Points on a hilly landscape, in no order, each with its height.
A ball rolls from a point to the lowest of its 2 nearest points, and stops where none of them is lower. Distance is the straight distance between rows; heights are no part of it.
kuv h=5.07: [-20 -29 -10  16 -44 -44 -20 -30  11   5  31   9  27  29  12 -13   3  -5
 -22 -29 -39  -1 -58  27 -40]
renez h=7.09: [ 36 -35   2 -29  -2  38 -41 -52  47 -28  15  55  18  40  55 -12 -12   5
  -6  13  15  -1  80   2  -5]
vame h=3.74: [ 35 -39   1  49   4 -33 -38  -4  14  21  10  13 -12  -6  21 -16  19  -3
  31 -53  19   0   4  24   3]
Tafoz h=6.58: [-38 -13 -67 -19 -33 -50 -17  13   8   9   0 -29  19 -23  -3  26 -10  26
  41 -13  15  -4 -15  19  -6]
meb h=2.06: [-35   6 -53  20 -32 -10   4   4 -42  18   4  29  -7   1 -41  60  15  -7
 -30 -30 -15  23 -23   1 -18]
luko h=5.45: [-31   0  14  -4 -70  24  33  -2  17 -51 -31   6  25  14   8  16   5  16
 -39  13 -40 -14  27 -18  -4]
gilat h=5.58: [ 10  -6  -2  52 -23  13 -27 -38 -31  17   1  -4  16  16 -25  14  25  29
 -38  20 -64  24 -47  20 -36]
lun h=3.42: [-15  -2  -5 -10 -63  -7   1   6 -15  15   4  19  19 -18  17  20  19 -51
 -59 -34 -37 -21 -12  10 -13]
nipe h=1.63: [ -4  48 -26 -17 -11  18 -17  -2  19 -20 -27 -13  16 -61 -19  47   2  45
  -5  25  23  36   4   3   2]
Kago h=2.48: [-39  35 -42 -34 -24 -16  29  46 -22 -10 -10   6 -18 -14 -33  20 -22  26
 -13 -16  12  -2   9 -34   7]
gim h=5.90: [ 17  25  15   2   6  40  30  24 -29 -14 -11 -11 -30  -6 -22 -13  21   8
  17  30  -5 -16  25 -12  55]
fupuv h=5.87: [ -4  24  -6  -2  61  19   7  21   3  57  -9   3   3 -62 -37  26  14  14
 -16 -21  24  31  -8  22  39]
Lapo h=0.52: [-23 -62   3  22  14 -11   1 -34  58 -42  36  20  22  54  34 -30 -10 -21
  30 -18  36  -1  43  21  -7]
mig h=5.60: [-21   8 -13 -62   7 -67   0  12   5  -8  46  17   6 -26   6  -9 -42 -30
   4 -36  63  -8 -20 -13  -5]
bariz h=4.74: [-27 -15  19  34  -6 -29  32 -34 -10  -1  14 -43  27  30  -5 -31 -25  -2
   6  62 -17  11 -46   3 -63]
fik h=3.36: [  8 -46 -23  10  10 -10   3  33 -32  50  -6 -28 -15  28 -16 -20   5  -5
  51 -41 -18 -41 -15   2  42]
misa h=5.18: [ -7 -14   5  34 -21  25   1 -18   1 -14  -1  15  31  12  -7  54  18  35
 -13   0 -14   9  16  10  56]
fep h=4.68: [ -9  10 -49 -36  -6   7  11  43   0  30 -43 -49  21 -45 -11  24  -3 -27
  35  39 -38 -36  21  18  28]
lat h=4.33: [ -5   4   3  20  13 -24  20 -16 -55  40   9 -60  -1  62  -2 -20 -35 -31
  51  65 -41 -25 -41   5 -43]
Zuf h=1.43: [ 17   9  54 -16 -46  19  -2   8   5  -3  18  69  -8  -5  15  12  13 -18
 -66 -67 -40   3   0 -13   7]
Kam h=5.78: [ -4  -1 -10  42 -17  23 -31  -6  -8  22 -36  -1 -14  14 -43 -16  33  50
 -27 -24 -47  25 -41  10 -38]
vuta h=4.39: [-12   2  -3  55  46 -15   4   7 -64  49   9 -28 -22  38 -20 -11   0 -47
  55  29 -11  -4 -47  45 -23]
sele h=2.88: [  5 -12 -17  -6 -32  25 -11  18 -11  27 -31  31  14 -27 -11  59  15  10
 -37 -50 -27   0  25  -1  46]
Zus h=7.98: [ 27  74  16  10   9  18 -23   2 -24   0 -27 -18 -31 -23 -17 -14   9  34
 -11  61 -35  35 -22   0 -61]
vus h=4.31: [ 28 -43  -1  18  34   8  -4 -12  18  12  17   1   6  11  24   6  12 -22
  29 -15  35  -9  48  13  44]
kad h=4.27: [ 16  12  45  -3  47 -19 -18   6   2 -25  25   8   2   8  50 -43   0 -56
   7  28  36 -16 -15  21 -19]
fatil h=3.20: [ 35 -38 -21   5 -33  30 -38   4   8  42 -51  -1  14 -40 -12  58  21  33
  -2 -45 -37   7  22  12  30]
visu h=4.81: [-24  -1 -19 -11 -19 -25  51 -19 -56 -17  28 -16  14  13 -13  15 -43 -25
   4  69  -9   6 -14 -51 -40]
Dipot h=4.75: [-32 -36  18  33   3 -22  38 -23  -8 -13  -3 -54  11  46 -11 -46 -21  41
  40  32   5   4 -28   1 -33]
bas h=2.30: [ 46  15 -17  -7  19 -16 -45  11 -14  69 -11 -14 -11 -26 -13   2  -8  40
  -1   7 -41  19 -49   4 -20]
vun h=3.53: [ -8 -48 -23   0  -1 -34  11  27 -47  45  14   0 -36  44 -22   6 -19  42
  35 -64  -1 -21 -24 -28  40]
venem h=7.94: [ -5  49 -11  23  22   5  -5  16 -36   9 -28 -33 -35 -19 -50  -1  11  59
  23  33  -8  32 -11  -2 -34]
Vere h=5.05: [ 16 -35  19 -40  -5  31  27 -19  22 -37 -18 -11  20  42  19 -12 -13  26
   8  54 -31 -38  32 -45  40]
rago h=5.81: [ -6  11 -13  53 -55   9 -20 -21 -39 -23 -19 -16  12  -7 -37  16  17  28
   5  36 -41  26 -18  15 -45]
dor h=3.10: [ -9  18  -3 -14 -16  10   1   9 -15 -42   7  13  -7 -25   0  30  13   7
  13   3  38   1  37 -26  52]
ros h=6.34: [-37 -36 -15  33 -35  43  17  16  74   0 -19  35   5   8  17  43  12   9
   3 -61 -15   7  74   3  21]
Rur h=1.54: [ -5  32  -4 -55 -19  -1  -6 -22  55 -55 -17 -19  40 -40  18  10 -19  16
 -10  66   4   3  13 -11 -24]
poka h=4.07: [-16 -25  -7  41  -6 -32  -2 -26 -45 -10  56   3  29  22 -20  39 -12  -7
  11  11  27   0 -23  31  29]
Numot h=5.70: [  1  -3 -17 -61  33 -34   9  25  23  -2  18 -10 -21 -10  14 -29 -34 -17
  43 -35  61 -21  10 -32   8]
lib h=4.44: [-46  35 -11 -16 -14  -4  54   2  -9  -9   0 -21   4 -34 -25  -6 -14 -33
 -33  58   2  22  -5 -19 -49]
Kogo h=2.27: [-22  58 -19 -44  -5  -4   3  -8  41 -19 -19 -36  24 -63  -9  13 -16  36
 -20  49  15  36  -3  -8 -38]
Por h=7.27: [-25 -16  24 -10  -8   5  -4 -44  60 -51  12  35  46  -6  15   7   8  15
 -51   4  -5  23   5  17 -13]
depar h=5.83: [  4  44  -8 -30  20   0  17  34 -32 -13   7 -27 -24 -11 -12  -5 -12   1
  33  31  28  -9   7 -24  24]
rem h=4.49: [ -6  20   3  27  13 -30  18 -11 -26  16  -1 -42 -13  27 -16 -45  -9 -22
  22  61 -39  11 -44  11 -82]
zute h=1.99: [-72   7 -58  -7  -8   3  48  32  -1  13 -28   8   5 -11 -49  21 -11   7
 -32  -4  -4  14  -8  -7 -10]
Gibab h=4.99: [ 37 -12   0  26 -33  52 -36  -3  18  22 -48  15 -24 -48  -2  35  40 -23
   2 -73   6  19  69  19  25]
poket h=7.84: [-40  12 -29 -24  22 -12  23   4  17   3 -10 -35  -4 -11 -35   0 -20  65
  10  19  20  23 -30 -14 -28]
tutug h=6.82: [ 32  -6  -8  10  42  14 -56 -36  38 -20  15  33   4 -16  45  20   3  -7
  21  10  74  34  61  17  -7]
topal h=7.25: [ 55 -31  24 -31 -11 -10 -42 -34  37 -31  13  38  15  17  48 -22  -8  -3
  -8 -19 -19 -16   3 -23  -9]
bimu h=3.08: [ 29  10   6 -26   3  12  -1  18 -20  26  -5 -38  -2  -2  10 -19   7 -35
  20  29 -60 -53  11   2  35]
Dore h=6.97: [ 72 -34   6   6  38  32 -65 -35  20   1   4  31  -1  20  57 -12  -2   1
  22  18  38   2  77   6  -2]
fegus h=2.26: [-36 -15 -23  -7  -2 -40   6  19  25  47  18  18 -19  -9 -16 -27   4  -3
 -19 -70   4   8 -44   6 -29]
Nituz h=2.80: [ 51   2 -11 -39  22 -31 -59 -12  32  64 -14  -8  18 -50   8  28 -17  49
   5   1   2  26 -41   9  -2]
rer h=6.12: [ 15 -40   2  -7   1 -10   5  15  32  31  -6  33 -15  -3  10  22  -8  18
  13 -70   6 -13  34 -20  51]
Toza h=4.87: [ -4  18  29  14 -30 -18  -5  -9 -31 -41  40   0   8  -5  28 -15  10 -75
   9  43  20 -27   0  32   3]
Zur h=4.84: [ 28 -18 -10   8  -1  49 -16  -7  61  49 -47  12 -24 -35   4  11  24   2
 -13 -60   1  21  75   3   7]
zugo h=5.40: [ 13   3 -24  -9  -4  -2   5 -18 -66   8  33   3  11  17 -18  42 -12 -21
 -15  42 -25  -9 -26 -12  13]
befo h=4.90: [ -3 -53  10  57 -23  11 -17 -47  30 -22  19  35  32  30  22  45  31  12
   1 -33 -10  12  34  25  45]
Zolun h=5.71: [ -3  28  -4  35  26  38  -4 -14   1  29 -21   6  28 -45 -32  31  26   8
 -34  13   1  32  -7  41  20]
kupu h=6.38: [-24 -15 -26  19 -36 -21 -18 -20  12  -9   7 -23  31 -11  -4  12   5  44
  17  16 -11   3 -18  21  -9]
fil h=5.28: [-23 -28  17 -26 -39  13  22  -1  50 -59  -1  24   6  50  22  -4  -7  38
 -12   1 -43 -23  39 -43   7]
Poned h=5.32: [ 16  40  -3 -36 -14 -51 -36  14   2  16   5  12 -26 -46   0 -32 -13  -4
 -23 -46  23  18 -38 -16 -49]
rar h=2.90: [ 38   5  37 -25   4  20  -2 -18  41 -19   0   7  12  -4  51 -34  17 -41
 -22  38  -2 -27  15   4   4]
pes h=3.26: [ 22  13  40   0  52  13   9  21 -40   2  13  -5 -21  48  10 -27 -14 -26
  28   5  30 -35  -4 -11  43]
zorev h=4.47: [  0 -40  43  13  47   1  27 -24  19  13 -17 -50  25  67   3 -51 -20  34
  28  35  -9 -19 -44  -4  -8]
gik h=3.64: [  6 -38 -20  52 -20 -22 -16  17 -17 -12 -11 -39 -20  38  -5 -42  20  -8
  79 -10 -14 -38   0  18   1]
Fizu h=2.35: [  5  35  24 -15  17  21  29  19 -21   0  10  10 -37   9 -25 -43  12 -10
 -42 -12  -6 -11  -4 -31  -2]
Sazu h=5.37: [-18   1  29  13  49 -20  12 -41   8  20  25 -25  36   9   2 -16 -26 -13
 -22  54  10  21 -53  34 -43]
nisi h=2.29: [ 58  10  15  28  15  13 -42  -4  -2 -21   1  23 -32  -4  11  12  15  14
  23 -11  43  23  41 -18  29]
zesul h=2.79: [-21  32 -36 -34  -6   3  19  33   9 -24 -23 -13  -9 -43 -23  24  -4  44
  31   4  30   2  43 -36  35]
Feb h=3.99: [ 40   3  44 -33  73  -5 -29  -7  -5 -10  13   1  20  25  54 -24 -37 -27
  25  50  13 -29 -19  11   4]
vuki h=3.93: [-59 -24 -26   1   5 -25  44  16 -40  -1  32 -15  13  19 -22  30 -29  -4
  39 -12  44 -19  -1   3  50]
tav h=7.32: [ 55 -43  40 -28 -29 -30 -36 -22  33   6  14  50 -14   7  33  -3 -17  11
 -24 -72 -33 -14   3 -23  -3]
sil h=3.47: [ 65  26  37 -37  99   3 -39  -3  29  45  -7  -1  14 -14  34  -4 -16   1
  -7  31  -4  13 -25  16  -1]
luga h=3.12: [-22 -23 -35  43 -33 -16   1  16  27 -31 -18 -27 -37  29   2 -35  26   9
  70 -46   2 -19  32  -3 -27]
rinit h=6.08: [-18  20  -2  43 -41   7 -22 -22   8 -47 -17 -27  23 -30 -17  16  13  36
   5  37   7  39  -7  32 -41]
lepo h=4.69: [  1 -32  -4 -31  89  20  13 -23  51  19   4 -22  24  21  23  -2 -36  -9
  47   9  59 -17  34  -4  40]
mugof h=3.19: [ 77   0  14 -41  65 -23 -49  -8  25  41  -9  14  -4 -44  20   0 -31  19
   9  -3  23  19 -13  -4   5]
bebep h=3.84: [-36 -17 -44 -11  17  -5  60   6 -27  43  17  27   0  32 -27  36 -24   8
 -46 -19 -21  -1 -35 -25  16]
Les h=2.21: [-17  27  -6 -47 -40 -10  -1 -23  15 -44  -5   5  37 -24  12  24 -19  25
 -55  30  -8  12  -7 -35 -31]
govi h=1.66: [ 52  11  22   3 -22  34 -46 -33  24 -43 -11  26  -6 -23  23  30  27  16
  -4   1  22  23  42 -12  18]
Minu h=3.66: [-50  42 -20   9 -50  16  13  18 -25 -32 -12  19   7 -45 -14  48  16 -31
 -36 -20  23  19   9  11   3]
geni h=5.12: [ -6  22 -34 -44 -52 -44 -23  19  16  13  -9  17  -3 -46  13  13  -9  -6
 -27 -67   3   3 -13 -19 -38]
pevo h=2.64: [ 21  34  13 -37 -34   8   6  28 -28 -27  -3 -18 -30  17   5 -41   0  -9
  -3  25 -30 -34  12 -45   4]
refi h=1.47: [-31  -1   4  -6 -21 -29  19  20  13  25  28  48  -3 -11   0  14  -5 -22
 -34 -77   3   2  -5   3  -2]
temi h=5.31: [  6  18  -8  -9  14 -24   7 -17 -72  29  33 -23   7  28  -1  47 -33 -50
  32  68 -26 -10 -25  10  13]
dit h=2.05: [-18 -30  13  25  19  -7  -3 -28  38 -53  26  24  16  33   5  11 -13  12
  40  -3  61  16  35   5  14]
fofa h=4.96: [-17   3 -37 -55 -56 -25   0  29  28  -8 -22  12   3 -20  14  10 -11  -1
 -17 -46  -6 -27  18 -39   1]
zevul h=2.25: [ 23  28 -29 -25 -22  16 -24   5 -19   1 -30  18   9 -64 -24  80  -5  36
 -14 -20  18  35  12  -3  37]
dep h=3.63: [-24 -36 -51  21 -35  22 -20  17  32  19 -63 -16  23 -21 -11  29  30  12
  14 -34 -36  -5  16  27  20]
tek h=3.95: [-24  45   2   8 -27  43   5  22 -24 -11 -14  -1  -7 -50 -22  15  36 -41
 -25   8  14   7  25  27  23]
geti h=3.07: [-53 -34 -35   2 -42 -30  -7  26  48  28 -18  -4   1 -14   9 -11  19   6
  -1 -73 -10  -9 -20  18 -33]
Vukur h=3.21: [ 37 -16 -18  -6   2  11 -14  38 -32  45 -28 -33 -25  -9  -8 -26  23 -21
  47 -11 -40 -54  15   9  41]
notad h=0.69: [-17   1  33  -1 -52   6  10  35  -5   6  21  76 -19  -7   4  36   0 -29
 -40 -91  -7   5  17  -3  24]
govu h=5.99: [ 11   1  13  31  24  31  27   9 -45  22  -8 -21 -12  22 -42  -2   6  34
   6  28 -28   8  -6  -4  30]
mam h=4.18: [ 26 -19  59  -4  94   7  -5  -8   8   2  -2 -17  11  59  48 -48 -25  -4
  11  14   8 -33 -46  -3 -25]
redon h=3.43: [-15  -3  19  -4  46  -5  21   7 -40  33  40 -21  -3  36  -9  -5 -29 -41
  24  -4  37 -24 -34  16  28]
Tifod h=2.77: [ 35  42 -28  -3  26   1   4  15 -65  41  15  11 -63   0 -51   6  -6   1
 -15  -9 -18  32 -32 -47 -20]
Kude h=3.69: [ -7 -31 -16 -18  14 -18  24   2 -47  32  38  10  -6  55 -16  21 -36  27
  -5 -24  -6  -7 -37 -24  24]
gad h=4.61: [ 64 -31  -3  20  13  31 -38 -20  31  42 -18   5  -9 -22  20  20  20   6
  13 -17  14   2  67  16  31]
nukev h=4.01: [-46   5 -28 -26  38 -11  59  17   5  58  25  28   6  -5 -24  23 -22 -15
 -70 -28   7  21 -34 -20  -1]
kupes h=5.97: [ -2  -6 -35 -28  18  -8  -9  34   7  64 -28  -1   0 -71 -22  26   0   4
  -2 -38  16   6  13  15  31]
pud h=5.06: [ -5  16  24  49  47 -13   6  -9  -9  27  13 -10  11   1   1 -28  13 -47
 -18  32   0   9 -43  60 -24]
duv h=6.80: [-17  20 -59 -12 -58 -19 -20  33 -21 -26 -36 -23 -18 -24 -34  19   0  43
  46  -6  -8   0   4 -14 -22]
Sopel h=6.29: [ -5   5  53  45  43  -8   7  -8 -11 -35  25  31 -22  52 -12 -46   3  40
 -27  -6  15  35 -35   1 -37]
sotil h=7.90: [-17  35 -30  -7  46  13  18  35  -2  13 -34 -39 -28 -19 -52  -4 -10  74
  39  17  20  24 -10 -15   4]
lilaf h=6.05: [ 21 -11 -16 -37  12 -23   9  28  -7  41   9  11  -8 -33 -13  17  -7  -9
   2 -39   8 -15   6 -17  45]
zadal h=4.21: [-24  60  -8  -4   3   0  26  -4  -5  18   8  -2 -16 -34 -28 -21   6 -53
 -57  30 -24  22 -31   7 -79]
mige h=5.36: [  2 -11  -3  -5 -34  -1   8  -9 -45 -26  22  11  18  19 -14  44  -8  27
  -9  13 -14  -1  -1 -20  41]
Gutuk h=2.61: [  0  31  -5 -10   6   5  40  25 -45   8  20  29 -59  19 -39 -14  -2  12
 -40 -37  -9  21 -25 -47 -20]
lezop h=5.15: [-17 -34  32 -15   0  19  47  -5   7 -38   1  -1  -2  58   0 -11  -6  28
   8  -1 -20 -33  38 -33  47]
potin h=1.19: [-59   4 -77  -5 -21 -30  29   9 -23  17   5   9   0  -1 -29  22 -22  -7
 -35  -7 -12  22 -41 -28 -52]
rivo h=3.94: [-14 -20  21  50  -4 -13  27  23 -44 -13   2 -49 -24  59 -16 -51   3 -21
  65  12   8 -41 -11  13   1]
Sabos h=4.64: [-54  25 -11 -10 -42 -29  50   7 -35 -52  10  -7  -1  -6 -29   0 -21  -7
  -8  41  14  12   3 -31 -38]
Ritas h=5.63: [-31   0  -6  15 -36   2  40   4  -7 -22 -16 -27  24  -6 -11   5  -5   4
  -9  44 -26 -11  20  -2   1]
Fefo h=3.67: [-16 -47 -28  11 -46  -3 -22  14  43  40 -43  12   8 -27   3  26  13  -4
 -12 -84 -22   3  11  32   5]
San h=6.71: [-19  -2 -66  -6 -37 -26 -32  34  19  -1 -28 -21 -18 -44 -19  16   8  23
  64 -50  21   3  11  -1  -9]
Boto h=3.30: [ 12 -30 -13  29 -28 -43 -37  13 -32  23   4  14 -39   1 -15   0  12  20
  43 -64  -2   3 -26  15  -3]
Ravap h=4.32: [ 45 -17  46   9  55  15   3 -12   5  31  -8 -32  -1  52  14 -55  -4  16
  -6  33 -28 -30 -43   3  -2]
Mede h=3.01: [-50  -7  27  10  -9 -18  35 -19   8 -74  38  11  26   7  -3  -4 -14  -7
  19  23  48  15  16  11   9]
Rud h=6.16: [-21   6  27  43  22 -13   7   5  18   3   9  17 -39  21 -21 -48  18  33
 -38 -46   7  27 -32   9 -36]
nozak h=3.86: [  7 -14   0  19 -59   2 -36 -22   8   9  -3   1  38 -12  12   9  42 -48
 -46 -36 -47  -5 -23  56 -21]
Did h=3.68: [-18 -20  -8  24  25 -14   5   3 -44  10  38 -15  12  26 -14  15 -20 -15
  64  -5  54 -17 -25  23  52]
Gon h=5.13: [  7  14  21   8  -6 -29 -19  -8 -71 -16  49 -14  13   7  18  21  -9 -57
  26  70  10  -9 -10  34  20]
zusip h=1.97: [ 12  25  41  -9 -33  31  15   7 -16  -6  11  34 -28  14  10 -24  36 -13
 -63 -24 -37 -15   4 -24   0]
ved h=2.34: [  6  12  35 -16 -23  25  11 -36  43 -48 -16  -4  29  -4  27 -25   3   1
 -22  70 -14  -4  11  -4 -12]
zug h=3.28: [ 35  33  33 -52  23  -3 -13   1  32  14   4  -5  13 -22  50 -51   4 -67
 -32  44 -22 -31 -20   7 -16]
fima h=3.92: [  8  35   6   2  20   2   1   9  -9  53   2  -5 -16 -17 -25 -36  25 -38
 -52  -5 -23  12 -38  11 -41]
tuse h=4.11: [-35  -9 -51  -8  -4 -13  36  28 -62  30  24   4  13   2 -35  52 -18  -8
   5  -5  11 -19   4  -2  55]
Mubav h=3.06: [ 56 -12  29  55  52  40 -29   5  -9 -20   0  17 -33   9  42 -12  35   0
  28   8  49   6  60  -3  21]
kipe h=5.46: [ -1   6  14  60  14  27  -4 -22   7 -19  -8   6   9 -18 -18  14  32  19
   2  16   8  26  12  36  32]
zufo h=2.87: [ 21  23  18 -30 -34  25   9  10 -27   5   4  -4  -8 -10  21 -16  22 -43
 -28  42 -34 -42   5 -12  21]
Batan h=4.82: [ -5  11 -51 -48 -30  -8  -4  34  24  19 -25 -30  25 -41   7   9  -2 -12
  10   4 -16 -22   8  -6   3]
kar h=4.57: [-10  10  25 -15  27 -13  10  -6  -2  -8  48  16  16 -12  26 -29   7 -74
 -20  15  37 -15 -15  30  15]
vefu h=7.61: [-57 -32  -3  11  -9 -14  40 -31  49 -45 -19 -22  44   7 -12   1 -18  67
  10  37   7  22  -1  -3 -19]
Fure h=6.67: [ 27  22  14  -6  32  21 -41 -22  42 -56   9  21  -5 -29  57 -16   0 -23
  14  42  59  26  29   1 -36]
dunan h=7.76: [-54  12   3  11  -8  -8  36   3  14 -43 -15 -26   0  -4 -40 -12 -19  71
  10  28  23  44  -9 -18 -40]
radaf h=4.52: [-31  15 -33 -14  25  25  37  32 -12  47 -33 -54   8 -31 -44  11   5 -12
  24  52 -24 -15  -1  30  12]
zoveb h=5.35: [-10  -5  -2  29 -19 -19  -1 -43  -6   9  29   8  23  31 -11  -8   6  14
 -62  14 -38  16 -60  13 -55]
Vibu h=2.57: [ 29  21 -15 -12 -17  36 -35   2 -42  24 -31  14   0 -27 -28  65   7  44
 -34 -17 -35  27   0 -16  27]
pak h=2.28: [ 16  14  15 -19 -33  19 -21   3  23 -28 -14  23 -15 -13   7  18  15  17
 -19 -38 -12  16  25 -30   4]
vonuk h=4.19: [-12  23 -17 -44  38  12  56  32 -18  53  24   2  -7 -19 -24   0  -6 -48
 -49 -12  -3 -14  -8 -13  27]
Luk h=3.11: [ -5   9 -11  -7 -46  27  21  18 -39  15 -10  17  -4 -18   4  -2  32 -61
 -58 -13 -44 -37  18   1  31]
pepu h=4.94: [ 15 -25  37 -34  21  23  35 -19  24 -17 -19 -44  40  30  29 -22 -33  -5
  27  91 -23 -34  19 -11  26]
nuba h=3.78: [ 60  24  60 -19  82  -3 -35  11 -15   2   1  10   0  16  65 -16  -8 -24
 -14  53 -11  -3 -40  16 -14]
fufa h=4.22: [ 40 -32  28  67  17  -6 -33  -8  10 -20   6  14 -13  39  40 -39  33 -29
  15 -30  17 -13  20  16   6]
simim h=4.28: [ 38 -31  -2  19 -61  -7 -65 -30  36  16 -23   3  28 -26  29  10  31 -24
 -20 -55 -34  10  -9  30 -33]
letap h=6.52: [ 32  10  30   6  46  26 -14 -23  21 -60  -3  28 -22  13  35 -38  12  18
  10  27  46  11  31  -8 -13]
tidaz h=5.91: [ 28  16  14  50  20  39 -31   0   8  12 -39  -4 -26  -3 -21 -29  39  57
  -8 -16 -31  21 -14   6 -13]
zili h=3.65: [-31  -8  27  -3  21  16  36 -13  19 -73  23  10  -2   1  19 -17  -8 -44
  28  32  78   3  43   5  29]
nesi h=4.71: [ -9   3   8  67  33 -16  -6  20 -16   8   6 -31 -17   8  -1 -38  18 -43
  35   9   2 -14 -20  64 -18]
teso h=3.85: [ 25 -32  25  71  52  16  -4   4  -5 -13   4  -8 -18  35  27 -22  22 -22
  48  -4  39 -19  22  18  30]
nidir h=2.70: [-12  47  14 -42 -44  12  -2  19   1 -22  -6  36 -15 -15   1  24  -7  24
 -65 -39  -7  31  -8 -43 -26]
naput h=4.83: [ 13 -31  21 -54  57  27  21 -27  32 -24   0 -20  27  34  25 -21 -41 -17
  38  46  25 -37  27 -21  39]
sut h=4.17: [-27 -13  14  43  21  -6  41  13 -55  28 -18 -67  -4  40 -21 -32 -20 -24
  64  52 -13 -17 -19  25 -23]
Debut h=4.34: [-24  10 -25 -25  50  14  48  24  -2  69   1 -35  13 -12 -30  21 -12 -16
  -5  17  -3 -15  -8  18  34]
fase h=3.61: [ 18  53  31 -22  15  25   2   9  31  15 -17 -10 -13 -28   9 -55  28 -27
 -42  12 -18 -10 -10   4 -22]
tez h=2.74: [-21 -23 -38  29 -42 -30 -24   3 -54  31  20  17 -11  -6 -28  20  17 -13
  -4 -47 -20   6 -37  27 -13]
Kazo h=2.86: [ 11  17  43 -12 -17  29  46   6 -24 -33  -2 -32 -33  35  16 -67   2 -13
   5  57 -25 -45  16 -36  -1]
gak h=5.77: [ 36  32   0 -57  25 -20 -11  25  -2 -32  14 -15 -31  -5  26 -23 -27 -17
  66  19  52 -21  14 -41  10]
gel h=6.21: [-13 -62   2  13  -7  18  19  10  58  31  10  45  15  18  28  47  -2   7
  -4 -68 -14 -16  63 -10  62]
rakez h=2.22: [-20 -55 -17  37  -5 -25   1 -12  52 -14   7 -21  -6  65  20 -33   7  10
  59 -33  13 -20  31  11  -9]
vom h=3.37: [-23  30 -18 -26 -55  25  11  21  -6 -36 -20  19  15 -31   5  61  -9   7
 -24   6  13   8  38 -21  34]
dib h=3.09: [ 31  11  52  -6  23  38  32  24 -20 -12  -7 -21 -33  34  27 -60  11 -40
  25  40   4 -52  12 -15  41]
mukib h=4.56: [ 12 -32   8  28 -38  25 -48 -46  53 -25   7  42  21  18  42  39  21  -3
  -4 -39  -3  30  59  15  -2]
rafuz h=4.20: [ 14 -31   1  30 -20 -22 -48 -29  42 -13  11  34  -5   9  32  14   7   8
  22 -54  31  21  37  14 -16]
tibip h=2.58: [ 52  39 -28 -13  10   0 -42  16 -62  67 -17   3 -43 -38 -35  20   0  20
  -4 -10 -41  26 -34 -22 -27]
Fise h=4.26: [ -9  18  -8  35 -36  44  -2  10 -16 -33 -37 -10 -19 -29 -11   8  57 -25
  18  -8   0  -7  43  22  19]
vetu h=4.70: [ 29 -23  -8  11 -58 -48 -65 -20  -6  24   4  10   9  -2  19   1   6   9
 -11 -50 -35   3 -44  19 -35]
deso h=2.75: [-36  30  13 -51 -39  -1   7   4  39 -53  14  55  14   9  10  17 -24  40
 -60 -15 -18  12  -5 -37 -35]
Dif h=4.53: [  4 -19   2 -20  43  15  25  -5  18  -3   7  -9  22  -1  -2   9  -7 -11
  11  -5  44 -11  22  -2  66]
zivob h=6.41: [ 21   3  52  18  32  -7 -18 -23   4 -62  16  29 -13  32  20 -38  -5  21
  -8  21  10   5 -13  -7 -20]
Sel h=7.18: [ 23 -20  26 -21  -5  24 -30 -62  58 -59   8  53  30  14  42 -12  10  -9
 -32  14   1   4  22   7 -16]
Boda h=6.02: [ 20  31  20  43  30  -5 -28   2  14 -15 -18   5 -37  -6 -15 -44  20  49
 -19 -14  10  38 -30  -1 -47]
Soni h=5.47: [-16  30 -12 -23  20 -45   2  18  -1   1  39   5 -13 -15 -11 -27 -20  -6
  -2 -27  54  20 -36 -11 -37]
dak h=4.92: [-16   4  22 -19  21 -27  37 -10 -45  -4  35 -30   2  49 -16 -14 -56 -21
  17  45  17  -7 -33 -34 -29]
gires h=7.43: [-35 -36  27  10   5   0  28 -57  74 -56   0   5  42  23   2 -19 -13  38
  -7  24   5  28  16   9 -31]

Where does a ball stop that starts at each point below?
temi -> bas
visu -> Rur
gim -> pevo
Dipot -> bas

Call two points neighbours if one is among the 2 nearest of the other. Go from one point of each pair to the other, from neighbour to neighbour, staying as low as possible. Name the highest point that can't be avoided.
notad / vame -> fufa
vame / Lapo -> Dipot
notad / govi -> Fefo
bas / notad -> Tifod
govi / nipe -> deso
nipe / Rur -> Kogo
